The views of a scene show one set of named points, each view turned or mirrored, shifted and resized as a whole, with a little noise and some points left out.

Scene 1
View 1
k404: [-22  13  15 -11   3  -1 -17 -18  -6 -21   2 -29  -1  -2  -6  10  11  27
  11   5 -25]
k787: [ -7  22  -2 -13  16  -9  -4   5  -7 -22   2  -8   0 -11 -10   2  -4  21
  17   5 -18]
k587: [  6  22  -7  -9  20  -5 -10   3 -10 -26   8   3  -2  -8  -4  -3  -3  25
   9   8 -21]
k249: [-21  17  22 -14   0  -9 -20 -20  -7 -22 -16 -44   8 -14 -17  21   0  17
  12 -14  -5]
k150: [-22  21   8 -15   8 -17   0   2  -5 -17 -17 -28   5 -13 -27  13  -7  19
  20  -6  -9]
k530: [ -4  15   6  -6   7   3 -19 -20  -6 -26   5 -17  -9   5  -2   4   7  34
   7   7 -31]
k117: [ 42  29   2   3  14  10 -41 -21 -11 -39   2  -3  -2  -9   5  -2  -8  27
 -15 -18  -3]
k841: [  3  21   3   0  10   3 -14 -14  -5 -21  -5 -11 -14   5  -8   3  -1  43
   5   3 -33]
k397: [ -4  30   2  -1  14 -12   3   1  -3 -12 -22 -12 -10  -6 -25   9 -13  39
  13  -6 -24]
k458: [ -4  23   0  -4  15  -9  -2   0  -5 -16 -10 -10  -8  -6 -17   5  -8  32
  11   1 -23]
k930: [ -3  26  10  -3   9  -7 -11 -11  -5 -18 -22 -24  -5  -6 -22  13  -9  33
   7 -12 -14]
k721: [  3  24  -5  -4  16  -5  -6   1  -8 -23   1  -1  -8  -1 -11  -1  -3  31
   9   7 -28]
k527: [-32  17  19 -12   2 -15  -6 -11  -3 -17 -19 -39   4 -10 -26  21   2  24
  20  -8 -16]
k867: [-39   8  -6 -18  13 -12   9   9  -7 -16  20  -5  -2  -2  -5   0  15  24
  29  34 -45]
k811: [  5  22  -4  -9  19  -6 -11   1 -11 -27   4  -1   1  -9  -5  -3  -5  21
  10   4 -13]
View 2
k458: [-10   2   2  -1  -1  -6   1  10   2   7  -5  11  -4  -3   2  -4  -1 -13
   5   2  -5]
k117: [ -8  15  11  -2  16  -9   3 -15 -17  15   3  13   1  -6 -10  14  22 -19
   8   1   4]
k930: [ -6   7   8   4   5  -4   2   0  -1  10  -2  10  -2 -10   2  -3  -2 -12
   6   2  -9]
k530: [-14   8   2  -5   4 -17  -3   2   0   7 -10   7  -7   7  -9   5   4  -9
  -4   7   1]
k587: [ -2   5  -4  -2  -6  -4   3  -2  -8  -3  -8  18  -1   2  -7  -1  13 -16
   5  -1   5]
k811: [ -5   5  -1  -2  -2  -5   1   0  -5   2  -8  16  -4   1  -5  -2   8 -16
   4   1   2]
k150: [ -2   6   4   7  -2  -3   1   2   8  -1  -6  11  -3  -7   1 -12 -13  -8
  -2   6 -12]
k841: [-18   5   3  -5   6 -15  -2   8  -2  14  -6   6  -6   2  -3   4   5 -13
   3   5  -2]
k404: [-10  10   4  -2   5 -17  -4  -2   7   2 -11   5  -8   7 -10   0  -4  -6
  -8  12  -5]
k787: [ -4   3  -3   1  -6  -4   2   6   1  -2 -10  14  -5   1  -4  -7   1 -13
   2   2  -1]
k867: [-11  -3 -15  -6 -16 -12  -4  18   9  -9 -22  13 -11  18  -7 -11  -3  -9
  -6   5   3]
k249: [ -1  13  11   7   9 -13   0 -11   9   2  -5   5  -5  -4  -6  -5 -15  -4
  -8  14 -15]
k397: [-13   2   4   3   2  -3   0  13   2  11  -3   8  -5  -9   6  -5  -5 -12
   8   1 -10]
View 3
k527: [-25  26  13 -11   4  37  27 -35  48 -17 -13 -16  -5  28  25 -14   7   6
  34   7  16]
k530: [  0  12   4  -6  -1  24  -8 -18  25 -24   0  -3   9 -12   3  -5 -32  -1
  16  24  20]
k150: [-21  28   8 -21  -8  24  22 -33  32 -16  -6 -10 -12  29  21 -17  -1   4
  34   7   8]
k458: [ -7  31   0 -20  -1  20   9 -32  17 -19  -1  -1  -8   9  -3  -9 -18   4
  21  22  10]
k811: [ -4  14  -1 -17 -18  10  -4 -21  13 -21   2  -3  -3   6   7 -10 -29  -2
  18  18   9]
k867: [  3   9 -25 -24  -3  29  28 -36  31 -11 -18  16 -13 -28  31 -16 -47  17
  35  -8   2]
k721: [  1  22  -2 -20  -4  17   0 -27  14 -20   1   2  -7  -2  -4  -7 -30   3
  16  22  11]
k117: [ -6  10  25   2 -18   6 -41  -1  10 -35  19 -19  20  10 -16   1 -21 -20
  -1  44  25]
k397: [-13  50   4 -27   7  25  22 -43  14 -13  -2   0 -19  27 -12 -11  -3  14
  26  23  11]
k930: [-15  32  14 -15  -6  17   1 -28  22 -21   3 -13  -5  28  -3  -7  -4  -3
  19  25  14]
k587: [  0  12  -6 -20 -17   9  -4 -20  11 -20   4   1  -3  -3   4 -10 -37  -2
  16  19   8]
k249: [-29  19  22  -2  -3  35  13 -23  52 -23  -9 -25   6  31  26 -14   8  -4
  29  10  20]
View 4
k787: [-15  -7   6  -8  10  17   5   0   3   0  -8 -27 -16   2  22  -8  -1 -20
   3   7   2]
k527: [ -2 -35   6 -15   8   4   9  13  -3  -8   1 -37   7 -20  19 -25  26 -11
 -11   7 -17]
k249: [ -4 -37  -8 -11  -7  -4  11  23  -9 -22   9 -35   5 -19  15 -19  12  -7
 -20 -11 -13]
k530: [  3  -2  12   1  25  11  -2  16   0 -26  -3 -28  -8   9  -2 -25  -2 -21
  -1 -10   6]
k117: [-17   3  -9  14 -10  -1   5  27 -15 -43   5 -19 -26  15   3  -3 -42 -14
 -18 -32  18]
k458: [-16  -7  18   0  13   2   8   5   0  -9 -11 -25 -19   3  14 -11  -1 -15
 -10  10  -5]
k930: [-19 -19   7  -1   0  -6  11  13  -4 -17  -6 -26 -15  -5  18  -7  -3  -7
 -18   3  -8]
k150: [-12 -26   5 -13   4   6  12   3  -1   2  -4 -31  -6 -10  25 -13  16 -12
  -7  11 -13]
k721: [-15   3  16   3  19   6   4   6   1 -13 -10 -24 -23  10  12 -11  -9 -18
  -3   5   5]
k867: [ -2   7  25 -12  38  34  -5 -13  14  13 -11 -29  -9   9  15 -28  18 -33
  23  17   5]
k841: [ -7  -2  22  10  23  -2   2  15   0 -26 -11 -25 -15  10  -1 -17  -9 -14
 -12   0   0]
k587: [-17   6   8   1  11  15   3   1   1  -8  -8 -22 -24  12  15  -6 -15 -22
   3  -1  12]
k404: [  8 -11   9  -8  22  14  -3  13  -3 -18   4 -34   2  -3   3 -31  12 -21
   0 -11  -1]
View 5
k404: [ 18   1 -12 -15 -17  -8  -4  19 -12   6  -1   3  -4  -3  17 -12   1  18
 -10  37  10]
k530: [ 23  -4  -3 -17  -9   3  -2  12 -21   4   8   0  -5  -3  14  -7  -6  21
  -7  37  10]
k150: [ 21   5 -16  -2 -27 -16  -7   8  -2   6   2  -5   0 -10  12  -4  15  19
 -11   3  16]
k841: [ 30  -4  -6 -15  -9   7   0   9 -25  -4  18  -7  -5  -5  13  -3  -9  24
  -9  26  12]
k587: [ 20  -9  12  -6  -7   7 -11  -8 -11   5  13  -7  -6  -4   6  -2  -6  21
   1  15  13]
k397: [ 34  -1 -13  -7 -21  -2  -3   5 -17  -3  19 -12   1 -15  14   3   5  21
 -12  -1  20]
k117: [ 22  -1  24 -19 -10   5  18   1 -25 -13  21 -20 -10  16  -4   6  -3  48
   3  23 -11]
k867: [ 18 -12  -7  -5  -5   8 -33  -1  -2  23  -1  16  -3 -20  21 -15 -10  -3
  -4  32  30]
k721: [ 26  -7   3  -8  -9   7  -8  -3 -14   3  15  -5  -5  -9  10  -1  -4  20
  -5  17  17]
k787: [ 20  -4   2  -5 -14  -3 -14  -3  -5   8   5  -3  -4  -7   8  -5   3  17
  -2  10  15]
k811: [ 20  -6  10  -7 -10   3  -7  -6  -8   4  11  -6  -5  -3   6  -3  -2  24
   0  15  10]
k527: [ 21   8 -26 -10 -30 -20  -2  20  -4   8  -3  -4   1  -8  20  -6  16  16
 -17  15  13]
View 6
k249: [ -1  18  15  17 -14   3   0   4  27  17 -20  -9  15  -8 -14  10 -15  10
  12 -11 -27]
k458: [  1  -5   7  14 -32  -9  11   8   6   0  -6 -21  19  -3  -5   9  -4   9
  -6   2 -32]
k721: [  6  -2   4  18 -33 -11   9   8  -1   1  -6 -20  23  -2   0  11   2   2
  -7  -2 -30]
k867: [ 22   6   8  29 -49 -17   1  11 -14   3 -11 -26  29   1   8  17  16 -15
  -2 -20 -31]
k787: [  3  -1   4  16 -30 -10   4   8   2   6  -8 -18  21  -4   2  10   2  -1
  -3   4 -23]
k527: [  5  14  25  17 -27  -2   1   9  29  10 -20 -15  18  -8 -12  15  -9   5
   8 -11 -36]
k587: [ -1  -4  -7  16 -27 -11  11   6 -11   4  -2 -20  21  -1   3   5   2   5
 -10   5 -21]
k841: [ -2   0   3  20 -28  -7  22   3  -4  -3  -1 -19  19  -4 -11   4  -8  19
 -10 -14 -33]
k530: [  2   9   0  24 -24  -5  15   2  -6   4  -6 -16  21  -5  -8   4  -6  16
  -4 -22 -27]
k930: [ -7  -2   9   9 -22  -4  11   6  17   4  -8 -16  16  -6 -10   8 -12  13
  -6   6 -30]
k397: [ -2  -7  14  11 -34  -8  14  10  16  -3  -7 -23  18  -5 -11  11  -8  10
  -8   5 -40]
k811: [ -3  -3  -3  14 -24  -8   9   6  -5   6  -4 -16  21  -2   2   7   0   6
  -7   4 -19]
k404: [  6  17   8  24 -23  -2   7   3   5   9 -13 -14  21  -5  -8   9  -5   9
   4 -23 -27]

Which points are out of place in each view (at most two, in the order of its rows)? Write - if all are in place.
view 1 -> k930
view 2 -> k587
view 3 -> k530, k397
view 4 -> k249
view 5 -> -
view 6 -> k721
